A landscape with many peaks, sampled at points; each row gives a point and its height.
A climber steps from a point to the highest of its 2 nearest points, and stops where none of them is higher. Distance is the straight distance between rows; heights are no part of it.
j903 h=377: -16,7,-12,-9,45,24,-26,-5,23,-13,39,-7,17,32,32,15,-11,10,34,16,-3,2,-3,-49,-12,34
j373 h=407: -6,-22,-37,-39,5,-4,-7,-29,-12,37,16,1,-7,-18,-5,-50,1,-12,39,17,-34,-5,0,28,-20,-23
j913 h=430: -2,36,26,-2,15,21,-29,23,12,-38,-25,-2,57,26,20,46,-10,23,4,47,24,15,-14,-20,-20,23
j499 h=63: -57,21,-42,-10,25,-3,2,6,35,-2,25,-7,14,17,3,-40,-55,-18,14,20,8,-4,7,-28,-31,4
j994 h=361: -34,4,71,-13,2,-35,5,4,-22,40,17,44,22,25,-19,-27,-47,-39,-27,-28,-37,-43,-2,8,-27,-39
j101 h=219: 26,25,-43,-6,-28,-68,-1,-36,-39,26,-46,-31,-63,8,9,32,13,35,34,1,40,26,-16,38,-10,-3
j475 h=429: -11,-11,37,-31,13,16,13,-5,-12,30,22,23,1,28,-26,-44,-38,-23,0,23,-20,7,0,12,-65,24
j127 h=442: 42,-37,43,6,-14,58,5,-1,-33,-26,-19,-38,-25,-14,-13,62,9,6,6,9,-11,-21,-10,39,-14,53
j765 h=423: 53,-43,9,18,-36,53,15,10,-27,-28,-37,-41,-18,-35,-27,54,28,12,0,2,6,6,-11,34,-10,47
j305 h=300: 10,21,42,-10,1,-33,-39,-25,-31,34,-10,20,25,8,0,33,8,-7,27,12,1,-1,-18,13,-22,4
j585 h=154: 19,-1,-6,-30,-28,9,11,2,-8,-2,-14,-10,27,-4,-8,-20,18,-15,-19,33,7,27,-7,25,-19,19
j362 h=408: -32,43,-24,5,6,-20,8,7,12,-21,-14,7,50,4,18,-12,-30,-13,-16,13,23,-20,-6,1,5,-30
j139 h=50: 1,54,-20,12,-24,-59,-40,-10,-19,14,-28,-19,10,16,15,50,30,21,15,-13,53,11,-22,1,36,-22
j440 h=299: -4,-33,-29,-6,-9,1,26,5,14,18,8,-7,-6,-30,3,-50,34,-4,-22,-32,-6,-5,15,14,39,-32
j341 h=422: -30,-6,-9,-13,18,42,17,1,45,-8,36,-12,-27,20,-4,-59,-36,-5,-12,33,-28,33,13,-19,-46,48
j708 h=364: -18,-17,-29,6,41,34,5,-11,39,-11,35,-12,-26,-3,24,-25,11,13,3,-12,-27,4,13,-17,20,-14
j294 h=359: 24,-42,-25,27,-51,-1,47,36,8,17,-9,10,8,-34,-7,3,61,12,-7,-33,46,2,9,-16,53,8
j430 h=341: -28,-7,-9,14,37,22,-10,-1,35,-9,48,1,-48,10,17,-15,-2,16,-6,-29,-43,-12,22,-42,35,-31
j159 h=281: 13,-26,-22,-14,49,40,-33,-7,-14,0,42,-5,-40,19,15,22,-2,10,62,0,-17,-25,-1,-27,-16,43
j562 h=375: 30,-42,-45,41,-20,18,33,29,19,21,-13,-11,0,-52,1,5,57,20,-7,-36,40,10,13,-10,31,28
j995 h=136: -31,2,0,-10,-9,17,40,16,41,-21,7,-25,11,-2,-6,-65,-22,-20,-51,30,-4,21,10,9,-27,19
j437 h=116: 13,-36,-13,38,1,13,19,13,19,6,3,3,-13,-33,0,2,54,26,-21,-63,-2,-25,18,-5,40,-15
j465 h=427: -10,-32,-34,-46,18,27,12,-25,-1,34,37,1,-21,-7,-7,-50,-15,-22,40,26,-36,13,9,18,-35,8
j648 h=193: 50,7,9,-22,-24,-9,-10,-6,-37,-10,-29,-20,8,5,-25,40,24,12,11,59,14,37,-18,38,-44,35
j877 h=124: -25,1,12,13,-2,13,38,20,52,-32,12,-17,-24,-14,-13,-52,-29,-21,-63,7,-21,21,21,-7,3,11
j770 h=213: 60,-46,-19,29,-65,21,41,5,-33,22,-32,-18,-12,-37,-42,45,35,19,3,-42,26,-8,-13,12,26,17
j354 h=368: 13,-8,26,-8,20,16,7,-22,-14,11,17,4,-3,-6,7,-3,16,3,1,-14,-27,-22,0,19,-1,-2
j949 h=425: 9,3,68,15,32,23,0,4,4,-28,24,3,-15,24,17,15,2,12,-28,-10,-34,-19,5,-19,10,13
j45 h=381: -15,-16,-48,-14,38,40,-1,-9,56,-8,35,-25,-23,1,21,-35,5,17,25,4,-10,27,7,-34,-5,21
j234 h=221: 47,-46,-38,1,-55,10,23,-7,-33,10,-31,-37,-44,-39,-40,38,33,8,6,-17,19,3,-23,37,21,17
j611 h=389: 2,-9,-8,-26,0,11,-2,-23,-13,20,15,-6,-6,-15,4,-30,25,-10,20,-1,-26,-6,1,25,5,-14
j42 h=382: -22,0,-36,34,20,14,30,32,67,-41,-2,7,-16,-23,21,-32,-16,-7,-54,-8,17,1,20,-33,27,-13
j56 h=465: -1,-11,-29,-38,34,33,-2,-16,11,8,17,-9,14,2,5,-27,-23,-5,27,55,5,44,-7,-9,-55,51
j951 h=504: -17,37,67,10,-30,-15,24,32,-18,-37,-14,20,35,27,-18,-8,-45,-16,-58,7,-21,-37,18,3,-10,-28
j866 h=73: -38,47,-39,-11,27,-45,-31,-19,20,-8,-14,13,53,1,28,5,-39,-15,34,22,37,5,-12,-29,-4,-15
j560 h=306: 4,-39,-23,-22,29,35,-16,-7,-1,11,52,21,-79,20,-5,-42,-14,-2,34,-5,-71,-31,19,-23,-16,12
j676 h=343: -34,17,3,-2,41,1,-32,7,15,0,53,21,-17,35,24,-1,-34,3,6,-17,-25,-36,11,-56,4,-19
j689 h=208: 29,19,-24,-27,-56,-47,15,-14,-41,2,-28,-18,-15,4,-25,19,45,4,1,24,39,57,-11,33,2,14
j883 h=486: -10,-3,-6,-34,32,17,-18,-21,-2,24,21,14,9,22,3,-22,-32,-11,33,37,2,24,-6,-20,-41,24
j713 h=426: -3,49,-15,-10,-27,-38,-11,7,-12,-27,-33,16,64,10,14,10,-24,-14,-9,27,37,-5,-17,-2,8,-27
j502 h=189: 48,-12,15,-1,-53,23,18,43,-3,-41,-37,-15,31,-4,-11,30,43,30,-15,17,26,45,2,18,4,34
j884 h=254: 38,-39,28,26,-44,23,29,3,-27,-9,-12,-6,-4,-17,-20,19,49,7,-26,-58,-8,-27,5,28,25,2
j123 h=392: 58,-44,-34,52,-22,35,31,37,10,2,-27,-15,5,-47,-6,41,42,38,-7,-37,37,22,1,-11,3,52
j416 h=290: 40,-55,10,45,-29,15,50,36,17,-22,-16,11,-33,-55,-2,-2,49,5,-48,-52,-16,6,28,-13,11,42
j61 h=473: -3,20,65,35,25,29,2,25,14,-53,9,1,0,17,15,39,-13,23,-49,-1,-25,-19,10,-31,18,1
j404 h=395: -5,7,8,-10,48,32,-30,10,18,-22,22,10,18,48,24,9,-37,19,15,36,6,16,-5,-59,-40,59
j43 h=66: -74,7,-40,-14,31,-17,-11,8,28,6,13,29,30,34,-4,-27,-84,-32,34,11,17,-4,12,-31,-36,-5
j434 h=329: -27,27,8,-3,-5,-45,-24,-5,-12,27,-3,30,25,7,19,-7,-8,-23,14,-25,-16,-45,-9,9,23,-66
j945 h=224: 31,1,-48,1,-10,-38,-15,-38,-21,16,-24,-39,-55,-15,-2,40,20,38,29,1,35,27,-28,33,9,1
j412 h=129: 8,-8,3,19,-14,6,21,11,2,-5,-1,-2,19,-7,5,7,45,9,-33,-49,0,-27,8,4,41,-28
j316 h=70: -60,29,-42,-7,26,-41,-32,-10,20,8,-16,32,48,19,9,-12,-81,-27,53,9,37,11,-7,-36,-24,-21
j990 h=412: -10,54,10,-9,-12,-42,-31,-1,-10,-13,-47,17,62,18,12,37,-10,-8,1,41,44,18,-16,-2,-16,-6
j93 h=293: 6,-45,-46,-24,44,44,-41,-9,-8,14,52,14,-52,26,13,-18,-6,-6,66,2,-34,-28,19,-29,-21,22
j352 h=454: -18,-26,10,-27,15,32,19,-2,12,13,37,13,-26,24,-32,-58,-45,-17,1,36,-22,19,10,1,-70,51
j815 h=307: -6,-18,31,16,2,-3,7,-2,-1,5,27,5,-32,-21,-7,-22,22,9,-39,-60,-58,-47,28,-1,46,-60
j940 h=303: 1,3,-8,-18,-66,2,54,39,4,-34,-23,15,46,4,-12,-31,1,-19,-49,15,34,16,12,5,30,-6
j962 h=452: -10,51,28,2,-15,-31,-7,8,-21,-10,-23,30,60,21,20,16,-19,-19,-21,-14,5,-47,-14,0,16,-43
j144 h=488: -13,0,38,-33,3,-19,-15,-16,-20,39,-16,34,37,19,-19,-13,-40,-41,-1,29,5,20,-13,19,-46,-4
j312 h=385: -45,50,-18,26,44,5,4,8,32,-53,16,18,12,32,16,8,-88,0,-3,12,10,-24,11,-55,-5,0
j654 h=251: 17,11,46,16,-58,-3,20,16,-38,-10,-27,3,46,14,-14,33,46,18,-32,-39,4,-21,-14,10,48,-21
j931 h=350: -30,27,-17,3,-30,-21,48,26,10,-26,-1,14,21,3,-18,-65,-45,-29,-56,-2,10,-28,18,19,7,-33
j881 h=400: -16,-16,-36,-3,27,44,15,4,67,-17,43,-20,-49,10,7,-50,-23,1,-4,12,-31,22,20,-34,-19,39
j778 h=476: -13,56,40,18,-14,-18,16,33,-17,-42,-18,25,47,26,2,8,-31,-14,-44,-10,-1,-52,0,1,7,-40
j385 h=230: 51,-46,-67,3,-44,-2,36,-13,-7,15,-27,-30,-41,-46,-28,20,43,20,9,-7,53,43,-19,29,25,17
j793 h=96: 25,-54,-64,37,-23,-2,4,-8,-13,44,-23,-17,-33,-55,-25,16,45,45,26,-39,11,-13,-5,14,56,-30
j55 h=388: 20,-23,65,17,21,52,18,-2,-7,-28,22,-8,-34,2,2,10,4,7,-20,-6,-54,-7,9,1,-10,30
j181 h=265: 10,11,-9,18,28,-71,-56,-46,-20,34,-26,-6,-55,15,21,57,-5,25,87,-3,29,19,-12,1,-19,-9
j222 h=94: -17,18,52,33,7,23,11,16,34,-49,15,-2,-31,2,-11,-8,-35,-13,-63,-5,-36,2,14,-34,18,-4
j681 h=353: -16,-11,-62,-42,-2,7,12,-13,34,15,15,-23,10,-32,10,-77,9,-14,4,20,16,29,6,13,3,-15
j382 h=54: -60,23,0,-4,-6,-11,38,26,16,-10,-6,12,37,11,-34,-54,-58,-35,-29,39,10,-6,17,18,-43,8
j892 h=177: 34,15,10,1,-22,19,-15,19,2,-36,-37,-24,33,7,-5,54,32,36,-10,39,36,42,-15,2,-3,31
j448 h=143: -9,1,3,30,17,10,8,17,25,-27,-3,-7,18,0,22,21,12,10,-38,-33,-1,-19,8,-24,33,-17
j624 h=46: 9,31,-13,16,4,-33,-48,-28,-6,11,-10,-26,9,3,18,50,22,32,28,-4,38,10,-25,3,15,-4
j607 h=105: 14,-37,-42,39,9,12,1,-7,0,30,1,-15,-16,-40,-5,9,47,34,21,-51,-2,-15,5,6,43,-24
j885 h=391: 7,21,49,-6,16,-58,-52,-29,-35,33,-48,32,2,35,11,58,-9,-17,44,17,42,38,-18,-7,-33,-3
j209 h=314: 19,-41,5,38,12,22,37,32,47,-22,-2,4,-32,-47,16,-12,36,1,-53,-33,-8,23,22,-30,13,33
j325 h=239: -11,22,-11,-14,-30,-63,-40,-20,-26,53,-29,19,5,-13,10,-32,27,-22,37,-16,-12,-11,2,20,41,-69
j794 h=404: -36,46,22,33,37,24,-6,28,18,-56,6,7,10,37,8,17,-65,9,-28,15,3,-17,11,-56,-5,9
j309 h=289: 12,-12,24,-28,22,-16,-31,-33,-33,48,-1,36,2,6,-5,15,-13,-30,47,15,-3,8,-19,11,-35,7
j525 h=266: 22,-16,-13,19,-7,29,26,21,27,-26,-17,-19,26,-12,17,-4,38,12,-36,-4,27,30,8,0,18,26
j515 h=225: 33,-22,54,22,-69,21,46,36,-38,-25,-32,5,34,8,-25,34,45,32,-27,-42,2,-1,0,3,39,5
j456 h=386: -24,-3,50,-13,3,-28,-3,-6,-18,48,27,31,-2,11,-3,-39,-23,-23,0,-31,-56,-46,16,15,0,-54
j110 h=41: 36,21,-8,15,3,-24,-36,-23,-26,7,-19,-39,-8,4,-1,68,17,44,20,16,35,27,-32,15,-9,27
j409 h=411: -21,23,27,3,36,24,-21,19,20,-32,1,11,38,38,28,17,-40,12,6,42,14,5,-2,-39,-27,29
j296 h=57: -18,-6,5,-7,27,24,-19,5,30,2,62,14,-61,42,-18,-38,-37,-5,-9,-7,-40,-15,18,-51,-13,11
j622 h=363: -6,-13,-28,54,22,16,34,42,73,-54,-24,13,-17,-44,24,-3,-11,-2,-65,-4,21,21,22,-56,37,16
j984 h=468: -8,28,38,-28,-16,-18,-1,7,-13,10,-21,12,53,10,-8,-14,-21,-20,-19,40,2,-2,-8,18,-38,-3
j651 h=201: 46,7,0,-21,-58,-23,12,9,-41,-22,-47,-26,-1,10,-31,35,36,19,2,40,31,56,-20,33,-16,30
j775 h=89: 25,-27,-56,11,-38,-23,2,-18,-19,33,-19,-23,-28,-30,-27,15,46,26,16,-29,33,4,-10,31,46,-23
j23 h=269: 22,-16,-2,9,47,54,-21,-11,-5,-12,30,-18,-27,6,15,37,14,24,44,1,-9,-6,-12,-9,-3,41
j567 h=351: -50,20,-6,5,9,-34,-17,10,2,23,19,21,7,1,25,-30,-24,-10,10,-28,-39,-48,5,-9,36,-83
j433 h=279: -21,-27,-22,3,12,3,9,-1,12,20,20,1,-17,-25,12,-51,28,6,-9,-29,-41,-16,20,2,44,-62
j847 h=401: 3,47,32,-4,0,-73,-50,-14,-21,8,-45,7,26,27,14,50,7,-1,18,28,45,33,-22,-7,-25,-3
j574 h=187: 30,1,21,-39,-12,-14,-4,-23,-39,10,-21,-1,16,3,-25,9,9,-10,8,61,7,38,-14,37,-53,26
j996 h=82: -16,13,-39,3,32,-1,-36,-18,18,1,17,-18,14,-5,32,13,15,23,40,-1,14,1,-5,-19,18,-5
j608 h=337: 13,-27,-8,-5,17,48,30,-7,20,-12,27,-17,-34,-21,7,-24,17,-2,-1,-6,-33,10,11,18,-10,22
j606 h=80: -26,26,33,39,13,21,-6,15,48,-31,28,-1,-44,-12,-28,-10,-43,-26,-53,-13,-37,-15,13,-55,53,-17
j443 h=376: -53,22,-2,-6,23,-23,-15,2,13,20,22,19,16,12,17,-27,-47,-18,17,-12,-14,-32,-1,-17,1,-39
j184 h=367: -33,19,-2,-32,-19,-33,11,-8,-3,40,5,11,33,-2,-11,-57,-23,-35,-13,11,-7,-12,-4,28,-25,-30
j705 h=277: 10,-29,4,-28,24,5,-28,-33,-44,40,8,23,-38,-6,-13,30,-5,-33,72,20,-13,-13,-20,22,-37,22
j653 h=302: -7,4,34,-2,33,-1,-30,-4,-20,29,39,24,-18,19,19,10,1,12,38,-36,-43,-46,8,-10,11,-32
j595 h=276: 4,-19,22,-3,-27,-9,14,-4,-20,19,16,7,-9,-14,-6,-29,35,2,-28,-60,-43,-46,18,27,35,-60
j491 h=165: 21,10,7,27,1,25,-16,35,23,-41,-31,-20,46,9,22,47,29,37,-16,12,28,17,-6,-10,16,20
j759 h=55: -12,46,-12,7,-21,-52,-39,-11,-16,18,-24,7,31,9,22,39,33,2,10,-29,30,-17,-13,4,51,-46
j623 h=186: 38,4,5,-23,-14,17,-7,11,-2,-28,-31,-30,20,-5,-8,28,28,19,0,63,33,54,-9,18,-36,37
j976 h=360: -30,5,-17,-5,49,22,-25,2,35,-15,49,1,-13,28,37,-6,-30,10,13,-6,-15,-6,4,-51,-1,4
j95 h=338: -2,-25,-16,15,-54,-16,70,39,12,1,-15,26,40,-17,-2,7,43,-4,-28,-27,53,-8,11,-19,76,-14
j813 h=369: -55,28,-7,26,47,-12,-8,15,20,-25,27,47,-4,57,-6,-5,-90,-24,6,0,5,-27,15,-54,-26,2
j584 h=268: 14,-54,13,-46,12,25,0,-25,-55,17,10,4,-36,-14,-16,17,-13,-45,38,38,-21,-23,-14,28,-46,43
j761 h=344: -28,21,60,-6,2,-27,-1,13,-12,12,2,41,32,33,-7,-6,-56,-29,-26,-3,-14,-38,-1,-3,-28,-21
j113 h=238: 46,-30,-70,6,-18,-10,9,-11,3,-1,-22,-36,-20,-30,-12,21,42,23,10,16,63,55,-20,18,12,28
j406 h=83: 12,7,-48,-16,-32,-48,-11,-28,-23,26,-20,-13,-21,-19,-8,3,47,8,27,-10,23,22,-3,31,36,-35
j372 h=250: -14,20,-27,-1,-7,-72,-55,-28,-19,45,-22,4,-13,-11,16,0,25,1,57,-5,0,5,-9,9,22,-54
j460 h=304: 18,13,72,14,-9,-2,-15,6,-31,-13,-4,12,18,19,6,37,19,15,-25,-27,-22,-43,-4,11,10,-11
j753 h=77: -26,27,-26,-14,31,-22,-46,-20,16,14,8,-2,36,5,30,16,-9,2,40,10,20,3,-17,-24,-3,-10
j225 h=319: -2,7,-22,-8,-57,-6,58,32,-3,-22,-25,22,46,4,6,-5,17,-15,-37,0,54,5,10,1,67,-18
j707 h=419: -8,4,62,-11,-1,-7,6,-7,-25,12,28,17,-2,3,-9,-18,-6,-8,-28,-28,-55,-44,11,15,0,-34
j407 h=222: 30,-22,14,29,9,35,-23,-25,-37,14,8,-31,-35,-15,-8,69,8,28,31,-30,-12,-44,-26,26,18,11
j762 h=285: 10,-2,0,0,-37,19,27,39,18,-38,-25,-5,41,-1,7,-12,23,-1,-41,22,29,27,7,3,16,0
j331 h=267: -11,-9,-4,-10,6,-33,-39,-29,-26,56,8,24,-13,-10,5,-23,7,-9,67,-5,-50,-24,-2,22,11,-51
j192 h=320: 16,-37,-26,-5,-2,30,32,-5,15,-3,3,-21,-18,-33,-1,-35,41,-6,-15,-17,-11,7,15,25,3,7
j936 h=384: 24,13,41,-6,-4,-64,-28,-44,-46,34,-45,20,-23,20,-8,57,4,-6,35,26,31,31,-18,31,-47,11
j950 h=69: 13,20,1,-24,-68,-43,12,-16,-42,32,-18,5,13,-5,-20,-9,42,-8,-6,-28,10,-6,-9,30,48,-35
j428 h=204: 30,-16,43,-3,-61,24,33,38,-16,-31,-29,-3,31,2,-16,17,43,12,-32,-10,4,21,7,15,10,16
j262 h=406: -29,-14,32,-33,16,-6,2,-7,-9,53,32,42,1,22,-23,-45,-50,-32,12,-6,-41,-18,6,10,-41,-12
j549 h=229: 37,-10,-65,5,2,-8,-11,-29,-2,-3,-26,-56,-46,-23,-1,47,23,45,24,7,45,50,-27,24,-1,23
j57 h=327: -6,29,78,1,13,-9,-7,16,-21,-5,1,26,26,28,9,16,-21,2,-23,-2,-23,-36,-2,-10,-9,-10
j257 h=61: 2,31,5,2,-46,-35,-10,-5,-33,18,-17,7,32,9,3,21,36,4,-4,-31,18,-24,-17,15,41,-38
j760 h=462: 1,-1,28,-16,36,23,-32,-6,-20,15,22,22,17,28,11,15,-15,-2,24,22,-2,8,-14,-15,-29,25
j274 h=365: -39,36,-3,26,-24,-21,45,20,28,-40,13,7,-10,-10,-39,-58,-57,-43,-63,-7,-6,-21,31,8,15,-32
j782 h=431: -15,45,34,50,28,20,7,27,25,-72,-6,4,8,14,17,25,-44,17,-49,11,-13,-17,5,-42,18,-6
j527 h=153: -6,20,-4,33,14,18,-1,20,20,-47,-23,-6,43,7,33,42,7,16,-29,-7,29,-5,-4,-21,25,-2
j452 h=272: 13,-3,-7,-5,41,-41,-61,-41,-17,28,-4,10,-35,26,8,66,-10,7,93,13,34,33,-23,-20,-28,26
j916 h=88: -1,-7,-40,18,41,30,-23,-15,32,-7,18,-33,2,-12,28,24,30,33,32,-21,17,11,2,-18,29,17
j750 h=178: 17,-18,17,-35,14,22,-2,-23,-24,4,3,1,10,-4,-14,-9,-4,-21,14,44,-15,23,-8,21,-51,42
j365 h=409: 63,-51,-13,36,-37,48,22,33,-5,-19,-38,-35,-8,-43,-15,43,25,25,-9,-15,21,28,-2,16,-2,61
j28 h=145: -6,3,-2,-30,-16,10,24,13,22,-7,-7,-19,38,-4,-12,-46,-10,-14,-30,48,12,25,9,8,-43,24
j776 h=228: 0,11,-13,-40,-37,-60,-22,-25,-28,60,-19,26,-1,-20,-15,-46,20,-31,29,2,-25,-7,1,44,6,-63
j639 h=464: -4,18,81,-2,-24,-13,16,9,-19,-12,13,11,20,12,-15,-20,-19,-17,-66,-16,-40,-40,16,5,-5,-26
j867 h=110: -16,3,45,26,-18,25,20,21,56,-43,11,-7,-39,-9,-34,-31,-38,-22,-65,11,-43,22,15,-19,9,23
j937 h=280: 13,-11,13,-18,37,-21,-61,-37,-23,37,-4,33,-16,16,3,45,-14,-13,72,21,17,21,-25,-7,-30,10
j193 h=284: -2,-16,12,-14,20,-1,-22,-10,-29,43,36,27,-23,0,12,-16,3,-1,51,-16,-57,-35,1,17,5,-28
j834 h=403: -26,20,-23,19,4,6,36,32,40,-51,-9,-4,13,-1,18,-30,-30,-11,-53,2,13,-8,11,-7,13,-13
j652 h=95: 16,-18,-48,23,19,13,-29,-21,2,20,4,-31,-13,-27,4,25,31,43,35,-22,16,5,-17,11,35,-5
j801 h=273: 47,-59,10,26,-47,23,58,20,-19,-12,-21,-2,-19,-40,-23,2,49,1,-31,-52,-7,-5,15,11,13,31
j780 h=340: -1,-32,-22,33,22,20,35,45,72,-45,-15,2,-20,-42,33,-17,17,3,-56,-7,9,44,24,-36,11,47
j72 h=321: -1,-29,-3,-11,27,47,14,-15,18,-4,46,-4,-58,0,6,-28,-2,-2,11,3,-52,-10,18,-14,-15,23
j519 h=313: -10,27,35,-15,7,-29,-29,-13,-14,39,2,30,26,15,12,8,-11,-19,17,-9,-6,-22,-14,1,-9,-32
j259 h=236: 34,-29,15,25,-14,24,3,-15,-29,11,-3,-17,-20,-23,-13,36,33,21,8,-53,-25,-47,-2,27,23,-2
j907 h=342: 11,-21,33,15,21,25,14,-17,-1,0,30,-2,-33,-14,1,2,27,9,-19,-40,-51,-36,14,6,28,-17
j132 h=421: 36,-36,51,9,24,60,5,-6,-30,-24,15,-16,-34,-4,0,39,8,8,8,2,-27,-30,-3,23,-13,49
j397 h=387: -33,3,25,-22,-4,-19,17,-1,-1,33,23,12,7,12,-22,-72,-47,-34,-23,-6,-36,-24,18,14,-30,-25
j6 h=424: -26,25,9,6,14,13,17,25,35,-44,0,-6,18,17,14,-19,-36,-4,-35,27,4,-1,8,-19,-16,5
j991 h=253: 34,-22,-1,41,34,62,-10,-1,9,-13,4,-39,-10,-3,11,61,22,41,22,-7,10,12,-8,-3,8,52
j699 h=65: -32,19,27,15,21,14,-16,8,36,-4,52,13,-58,17,-28,-15,-47,-18,-28,-15,-44,-18,15,-55,17,-7
j46 h=248: 35,-25,-37,11,-9,24,11,2,13,-12,-18,-33,2,-31,5,16,50,20,-2,0,38,44,-6,17,6,31
j463 h=163: 27,-12,-37,-30,-19,-2,7,-24,-13,4,-7,-30,-6,-29,-13,-13,30,-17,6,27,16,36,-8,34,-18,16
j511 h=445: -2,-30,-43,-40,27,40,10,-25,21,10,35,-9,-17,-5,-10,-54,-20,-19,27,44,-20,33,4,4,-55,44
j238 h=59: -55,12,-9,-18,15,-3,20,12,16,2,19,4,17,19,-16,-55,-54,-24,-15,19,-7,2,13,-7,-42,7
j679 h=240: 35,-21,-13,28,23,55,11,9,21,-26,-10,-34,-7,-27,19,32,34,30,-3,-6,8,33,3,3,-1,52
j36 h=278: 31,10,63,27,-31,0,-3,2,-49,3,-10,0,16,15,-10,39,37,28,-22,-55,-21,-45,-11,21,38,-24
j477 h=451: 11,19,6,-11,27,9,-35,-3,-3,-12,-10,-18,34,13,13,47,4,25,27,55,34,41,-25,-15,-29,36
j691 h=446: -20,30,33,-9,-4,2,10,28,10,-28,-18,2,44,23,2,-10,-26,-4,-38,34,3,-6,6,1,-23,3
j496 h=509: -33,-6,1,-30,16,-14,-27,-10,3,44,13,30,38,24,-9,-19,-54,-37,28,22,11,29,-8,-8,-45,6
j746 h=383: -45,37,-24,34,6,-4,42,23,47,-53,9,-4,-18,-12,-17,-48,-59,-20,-47,5,8,-11,25,-4,16,-19
j899 h=352: -27,23,-4,-29,-47,-35,37,18,-11,11,-8,7,39,8,-18,-55,-33,-40,-39,7,3,-31,4,27,-7,-35
j303 h=366: -34,-10,-53,-21,23,20,16,2,55,-3,30,-25,-8,-10,19,-68,-10,-3,-1,15,1,26,11,-17,0,0
j500 h=475: 22,8,33,4,30,35,-29,-1,-11,-11,13,-1,20,21,10,35,10,19,26,42,4,14,-9,-7,-33,50
j165 h=258: -9,29,-9,11,7,-91,-65,-34,-12,47,-37,4,-31,6,20,33,17,14,79,-8,25,16,-1,1,5,-41
j449 h=349: -32,6,-45,-42,-12,-21,2,-14,13,25,6,-10,17,-18,1,-63,-4,-27,1,17,8,13,0,18,-7,-33
j814 h=216: 14,-6,1,-29,-39,-34,-7,-30,-50,45,-9,10,-22,-25,-23,-17,27,-20,26,-13,-34,-33,-6,58,7,-44
j435 h=322: -22,-2,13,14,40,7,-36,6,7,10,57,27,-37,15,22,-3,-5,11,23,-37,-51,-40,9,-45,23,-35
j34 h=170: 28,-22,-16,-23,6,32,11,-21,-6,-9,3,-34,-7,-25,1,-2,21,-8,15,41,-1,30,-9,30,-38,42
j327 h=393: -50,46,-22,0,15,-25,13,10,21,-5,6,15,21,4,5,-36,-57,-20,-15,-2,10,-34,5,-6,-2,-41
j858 h=76: 10,14,-32,-41,-69,-68,10,-27,-45,39,-24,7,-14,-14,-25,-12,46,-12,8,-6,24,26,-11,45,38,-35
j472 h=214: 29,27,-25,-11,-38,-67,-2,-27,-39,11,-39,-17,-32,16,-2,41,30,29,10,17,50,44,-21,25,-16,14

Call two points neighbours if one is among the 2 nearest of the other. Go from one point of each pair to the other, from neighbour to neighbour, staying as high as possible. Name the lowest point that can't be avoided.
j61 / j352 => j679
j500 / j496 => j760
j608 / j883 => j433
j496 / j352 => j931
j127 / j61 => j55

Write out the way that a climber takes from each point below.
j259 => j884 > j801 > j416 > j209 > j780 > j622 > j42 > j834 > j6 > j691 > j984 > j144 > j496
j502 => j428 > j515 > j654 > j36 > j460 > j57 > j761 > j994 > j456 > j707 > j639 > j951
j931 => j274 > j746 > j834 > j6 > j691 > j984 > j144 > j496
